Each row is a point on a tangle of strands that fork, close into loops and nearly touch. The rows are in no order.
Two points are linked if the straight distance between their rows is under 66.1. Some points are linked to none.
q524: [-30  -6  21  -2  11  -7   7 -11  11  30  18  -3  -1  17  37   9  26  15
  11   7  21   3]
q81: [ 35  20 -13  29   9  23  28   2  30  20   9 -11  -8   8  17   7   5  10
   8 -11 -28  -7]
q446: [  1 -10  -9  14   3 -14  14  10  36  -6 -29  -1  -7  17  -1 -15  -7  -3
  -7  22  19  26]
q306: [ 10 -24  -3   3   6 -20 -10   8  -9 -23 -17  31   0  20   8  -4 -14  -6
  28  -8  11  18]
q842: [-34 -17  -5   8 -27 -23   1   3   2  11  11   1   5 -18  -9 -16 -14   4
  34 -30 -26 -15]
q43: [ -4 -21  30  10  14 -17 -16   0   0  -6 -14  13  19 -14  12   7   2   7
  -6 -13  -6   7]
q51: [  0  18  -5  27   4  -5  11 -21  26   5   0 -15  -8  13  -4  19   8   3
 -19  15  14  19]
q845: [-30  -6  38 -14  -9 -21  -2  10  34  -3  10  15  14 -17   0   2  -6  41
  15  13   7 -23]
q469: [  3 -17 -10  11  -8  -9 -16  -2 -25  -3  11  30  13  13   2   2 -42  18
  29  -9   7  21]
q345: [-13 -10 -13  -1 -26  -5   4  22   8   0  -1 -11 -12 -14  22 -24  28  15
   7  -3   5 -11]
q579: [ -6 -22  -6 -32   6   5  -7  23  23 -22 -15  25   3 -12   1 -11  -3 -15
   2  12  11 -22]
q134: [  0   3 -20  17 -18  -2  17  -8   4   8   0   2 -16   2 -20  -9  13 -22
  -2 -34 -18   2]
q921: [-24  19 -15   1 -14  19 -28  -2   1 -22  -1 -12  10 -19  18  -4  11   8
 -22  20  -4 -19]
q57: [ 39  30 -15  17  10  26  14  21  -4  27  19   0   3   9   4  -7 -16   2
  -1   2 -38  -8]
q433: [-17 -21 -17  12 -34   5  13 -15  25   4  -5 -18  -5   0 -25  -2  14   0
 -29   9   9  19]
q726: [  3  -7 -17  15 -10   5 -13  -6   7 -15   8  38  -2  13  -7  -8 -57  15
  17  -5  -9   2]
q795: [ 26  37  10   1  23  12  12   6  -8   9   8 -28  -3  -8  -4 -11   4  -5
 -22  17 -14   5]
q554: [ -9  -1  18   0  -1  -9 -30  -7  -9  -5  16  20  22  -6  -3   0   4   7
   3 -21   2 -16]
q498: [ -7 -34   8 -42  31  -2 -10  -7 -24  13  12  16  15 -18   7  10 -25 -42
  13  -6  -2   8]
q957: [ -4  15  28   9   4  -9  -1   2  43  14   9   8   3 -13   6  15 -17  16
  15  10   1 -26]
q331: [-39  -9  28 -21  -8 -30  -3   3  16   0   8   0  18 -17  -1 -18  17  25
  21 -16  12 -35]
q555: [  2 -16  39   6   5 -34  12   7 -10   6  -3  -1  11 -16 -13   1  -4  12
 -11  -5   3  20]
q674: [-23 -15  47  19   6 -12   5  -5  17  -2  -7 -10  10  -5  16  22  25  22
   0 -19 -19   8]
q715: [ 48  19 -12  -1  23  25  10  20 -35  15  18  16   3  15  15  -3 -23   4
  16   3 -27  13]
q953: [ -7 -13  18  10   1  21   5 -20  35  27  15   3   4  19  15  29   4  47
  -6   6 -10 -14]
q983: [  9  26  -8  28  14   1 -19 -23  40 -37 -14 -21 -14  27  18  -9  19  -1
 -17  -1  -5  13]
q297: [ -8  -8  35  22  -6 -34  12 -15  -9  24   7   4   9 -13 -20  28 -39  13
   1   2   3  17]
q441: [ 10  10   4  24 -20 -21   7 -13  -9  21  10  11  -7   5 -22  17   1   5
  -3 -35 -11   7]
q989: [ 26  32  -7 -34   3  48   3   8 -46 -24 -27  -2  -3   1 -10   5 -29 -11
   6  27  -4  10]
q418: [-28  -9 -13  -8 -12  -2   2   2  23  -4 -14  -9 -13 -19  30  -4  37 -21
   0   8   4 -11]
q240: [  4  27  15  14  -5 -23  27 -10  17   6   8 -10 -10   1 -15   9   5  10
  -5  18  26  -3]
q315: [  3  37   3  16  14   3  10 -13  12   2   0 -30 -14   0   9   6  19 -27
 -23  23   3   4]
q848: [-27  21   0  -5 -27  -5  29   6  33  11   1 -32 -14 -26 -20  -4  17   9
 -10  20 -10 -29]
q108: [ 11  23 -23 -26  -9  42   2  11 -57   6 -13 -12 -10 -13  -8  21 -34 -20
  -8  12  -2 -12]
q867: [ 17  12  -9 -20  22  21  -2  19 -20  -8 -13   4   4 -18  22  -5 -10 -19
  14  17  -1   0]
q821: [  8   9  -1  11   0  -1 -22 -11  16  -4  21  16   2  13  -1   1 -52  17
  12  28  -2  -5]
q130: [-15 -30   9 -38  26   9 -24   1 -21 -26   7  23  25 -10  -2  -4  -3 -31
  10 -10 -14  -4]
q990: [-40 -28  14 -15 -14 -33  11  -2  12  18  20   4  15 -12  -3  -7  -4  16
  49 -36  -4 -20]
q22: [ 18 -15   2 -32  11  19  -4  23  21 -11 -16  35   8  -5  19 -11  29 -12
   5   1  -5 -23]
q419: [ -7 -12  -4   0 -23 -20  24  20  17   3  18 -14 -12  -8 -12 -28  16  32
  12 -11   1 -14]
q791: [ -7   9  -3  -9 -36 -10  22  10  18   9   9 -13 -10 -13 -36  -7  17  13
   7 -11  11 -38]
q701: [-21  -1 -27 -10 -28   3   5  -2 -36  11   0 -29 -26  -1  -3 -10  37 -11
   4   7  24   2]
q857: [ 20  -1  -6  32  11  18  -4 -11   0   9  -8  15  10   3  19  30 -20  12
  -1  -7 -19  12]
q937: [-27   6 -18 -20 -11 -14  -4   0  -7 -10 -18 -23 -18 -21  -1  -4  36 -30
  -7   3  17  -9]
q47: [  7  17 -16 -11 -18  -9   7  25 -44   0  -5 -28 -12 -11 -16  11  -4  -3
   4   2  16 -22]
q343: [-15   2  -6  17 -29  -9  28   3  35  15 -16 -32 -13 -11 -15  -9  19  12
 -23  23   4   0]
q508: [-13 -13  10 -31  -5  -4 -40  -5 -40 -13  15  13  26 -20  -6  -6   4 -15
  12 -18   2 -17]
q481: [  0 -33  16 -26  38 -16   7  12 -19  30  14  -3  18 -28  18  -2 -14 -21
  27  -3  -3   9]
q455: [ 30  -6 -14  -4  10  16   1  21 -13  13  28  17  -3  16  11 -12 -37  16
  14  14  -7   8]
q111: [-23  14  18  -6  -8 -18 -29 -30 -18 -26  23 -20   9   5  -9  -3   0  17
 -16  18  11  -2]
q226: [-14   4  15 -11 -13  -9 -14   0  34 -23 -10   8   5 -11 -16   0  32 -18
 -15 -17 -10 -35]
q662: [  0  12  10  24  25  -9 -32 -31  20 -33   1  -7  -4  47   9 -16  13  -7
  -1 -17   0  21]
q629: [ -5  15  -1  10 -10  -9 -28 -24   1 -20   6   3  -5  12 -22  -8 -14   3
 -11  21  23  12]
q486: [ 36  12  10 -36  33  37  10  26 -37 -14 -21  -3   2  -6   1 -10 -16 -18
 -13  26  -2  11]
q444: [  3  33  11 -12   8 -26  16  15 -45  21  -2 -29   4 -24 -18   8 -17 -16
  10   2   1 -17]
q580: [ 11  -5 -33  -4 -14   7  19  -4  24  -4 -26   8 -25  23 -14 -14   3 -13
 -12  29  31  24]
q593: [ -3 -12  12 -15  24  -2 -11  18  25 -11  -1  14   3   6  42 -17  30  -2
  18 -13   3 -11]
q495: [-40 -21  27  12   5 -14   7 -19  21  15  -6 -14   8   1  -4  26   3  -6
 -15  -4 -10   3]
q190: [  3  32   8  26  10  -9  -7 -10  27  -8   4   8  -5  16  20  13 -23  10
  17  16   7 -18]
q394: [-13  12   1  27 -12  -5  21 -20  28  21  -5 -17  -8  25  16  25  26  31
 -11   0  21   8]
q234: [ 16  -2 -28 -17 -11  42  17   1 -34   1 -14  16  -9  14 -17  10  -1 -26
 -21   7  13  20]
q479: [-21 -16  12   9 -17 -13   7 -20  20  20   6   0  12 -12 -28  35 -20  -1
  -8  11   7   6]
q691: [ 20  -4 -12  -9   1  -2  19  -3 -35   2 -16  11  -4   0 -26  10   1 -12
  -7 -16  10  21]
q643: [ -1 -10   0   8  18 -16 -25  -5  -3 -28  -1  23  -2  26   7 -31  -8 -23
  22 -23   1   3]
q542: [ -4 -19  19 -20  18 -24  12  14 -42   9   6 -14  18 -19  -6 -11  -4  -8
   2 -12  -2  10]
q363: [-18 -13 -15  25 -12  18  -4 -23  19   3 -12  -7  -4  21  29  21  26  16
 -13  -7  -1  20]
q652: [ -8   1   5 -10   0  17  -9  -5 -30  11  11 -24  11 -15 -10   0 -18   4
 -26  27 -16  18]
q912: [-20 -10  11  13  27 -17 -13  -2  34 -10  16  -2  -2  32  21 -16  42  -1
  17 -24  10  -7]
q689: [ -2  -6  14 -14  -6  -2  -9  17  51 -25 -23  14   0 -13 -18  -6   7  -7
  -8   1  15 -28]
q818: [ 35  14  -6  19   8  25  11  15  23  17 -15  10  -8  10  41   8  24   0
  -8 -11 -13  11]
q612: [-31   4   8   2   1   4 -25 -18 -11  -4  12 -36  10 -17   6  -9   7   0
 -21  25  -3   4]
q970: [  7 -10  -6   0  -9  29 -12 -16  30  -8   0  24   1  18  -3  15  23  27
 -23 -11   2  -8]
q964: [-14  -7  18   7  28 -23 -16  -9   7 -12  20  -1   5  27  10 -22  16  -8
  11 -22  -3  19]
q253: [  6  -6  -4 -24   9   9  -9  32 -49  -2  13 -31   9  -7   1 -28 -17   4
  -2  10 -10 -14]
q195: [ 16  -8  -9  40  -1   6   3  -1  32  -9 -18   8  -2  22  11  19  -4  26
   2 -18 -15  -2]
q840: [  2  15 -20 -19   7  27  -2  12 -46   5   7 -24  -5 -17   8   1 -17 -23
   8  12 -17 -10]
q916: [ 23  22 -27 -24 -17  14   7  13 -44   0  -3   3 -15   2 -22  -1 -20  -9
   7   6  19 -18]
q248: [ 21 -11  10  34 -17 -14   4  -9   4  -3 -22   4  -5   8 -28  12   3   6
 -22 -29  -5  22]
q33: [-23 -22 -24 -11 -28  18   0 -20  -7   3   1 -17 -13   3  -6  -2  40   3
 -25   6  18  18]
q731: [  8  -6 -35 -15  -6  25  15 -11 -10 -13 -33   2 -27   7 -28   0  -1 -39
 -21  22  17  22]
q657: [-15   2   3  26   3  14 -14 -29  46 -22 -25 -27 -10  21  27  15  28   2
 -19   1  -8   3]
q413: [ 20  31   9 -16  10  -7   6  12  -1  16  22 -13   7  -6 -22 -11  18  -6
 -12  -6 -20 -18]
q597: [  2  15 -15  16   1  11  -3  -5 -18  11  11   0   3   0   4  17 -12   4
 -13   8 -17  14]
q646: [ 16 -22 -20  -5  20  16  11  13   3 -12 -16  34  -8   9   3  -8 -15 -24
  19  -5   4  19]
q352: [ 12  -9   0   0  -6  13 -16  -3  14 -16   6  24   9  19  12   0  56  27
  -8 -40   0  -6]
q275: [ 28   3  -6  21   1  -9   9   7  -7  -6 -30  15  -6  -6 -21   3 -14 -16
 -13 -20  -5  29]
q633: [ 12  -7 -18   1   7  19  13   3   9  -1   2  15 -19   5  -1 -18   2 -35
  10  -9 -24  11]
q221: [ 15   7   5  -7   5   7  -4  26 -29  -8  11  -7   4  -7   0 -20  20  -2
   1 -12 -14 -20]
q379: [  5  10  -2   5  -8  21 -15  -4  12 -12   2  -1   6  -1   7   8  34  13
 -19  12   5  -9]
q995: [  7  -4  -8 -26   2 -11  10  -1 -12  17  22  -9  -3   1 -17 -26 -28   7
   3  25  20   2]
q729: [ 18 -14   2  23   1  -4   3   4  32  -6  -9  16   6  19  23   4  27  19
   3 -38  -5  -8]
q589: [ 16  11   9   7   8 -12  -9  -8 -44  12   9  14  10  -6 -14   9 -69   9
   1  18  -2  14]
q129: [-15 -29 -18  -5 -10  -3  -9   5 -19  10 -12  25   4 -22  27  23  -3 -21
  31 -11  13   5]
q168: [ 23  -7 -18 -11  10  -1   6   7 -43  13  12  24  12   0 -11  -1 -52  12
  13   8   4  18]
q631: [ 11  26   9 -12  10 -22  -7   4 -50   4  -3 -16   4 -16 -13   0 -53 -12
  18  24   6  -7]

A piece is two or more points that can be reached from each other along the links. Count, over all rows, the pieces, the separate loops (a circle has one, a figure eight two, a Y none), the forks (points with three links) and the tips (points with one).
pieces: 4
loops: 6
forks: 10
tips: 6

A fork is a point with three links, a tip a point with one. Leave the first point through the second and follow the links. Name the first fork or tip that comes.
q446; q580: q306
q842; q990: q469
q379; q970: q612
q306; q646: q446

How many points has the smallest loop of links through each point below? Write - if it is on no loop.
q130: 8
q729: 10
q479: 6
q419: 10
q108: 5
q47: 23

Name the points in between on the shortest way along the links from the first point to the second, in order.
q983; q631: q662, q964, q643, q306, q469, q168, q589
q726; q580: q469, q306, q646, q633, q134, q441, q248, q275, q691, q234, q731
q715; q413: q455, q168, q589, q631, q444, q47, q916, q108, q840, q253, q221
q589; q842: q168, q469, q726, q821, q190, q957, q845, q331, q990
q689; q221: q579, q22, q593, q912, q964, q662, q983, q657, q363, q394, q51, q315, q795, q413
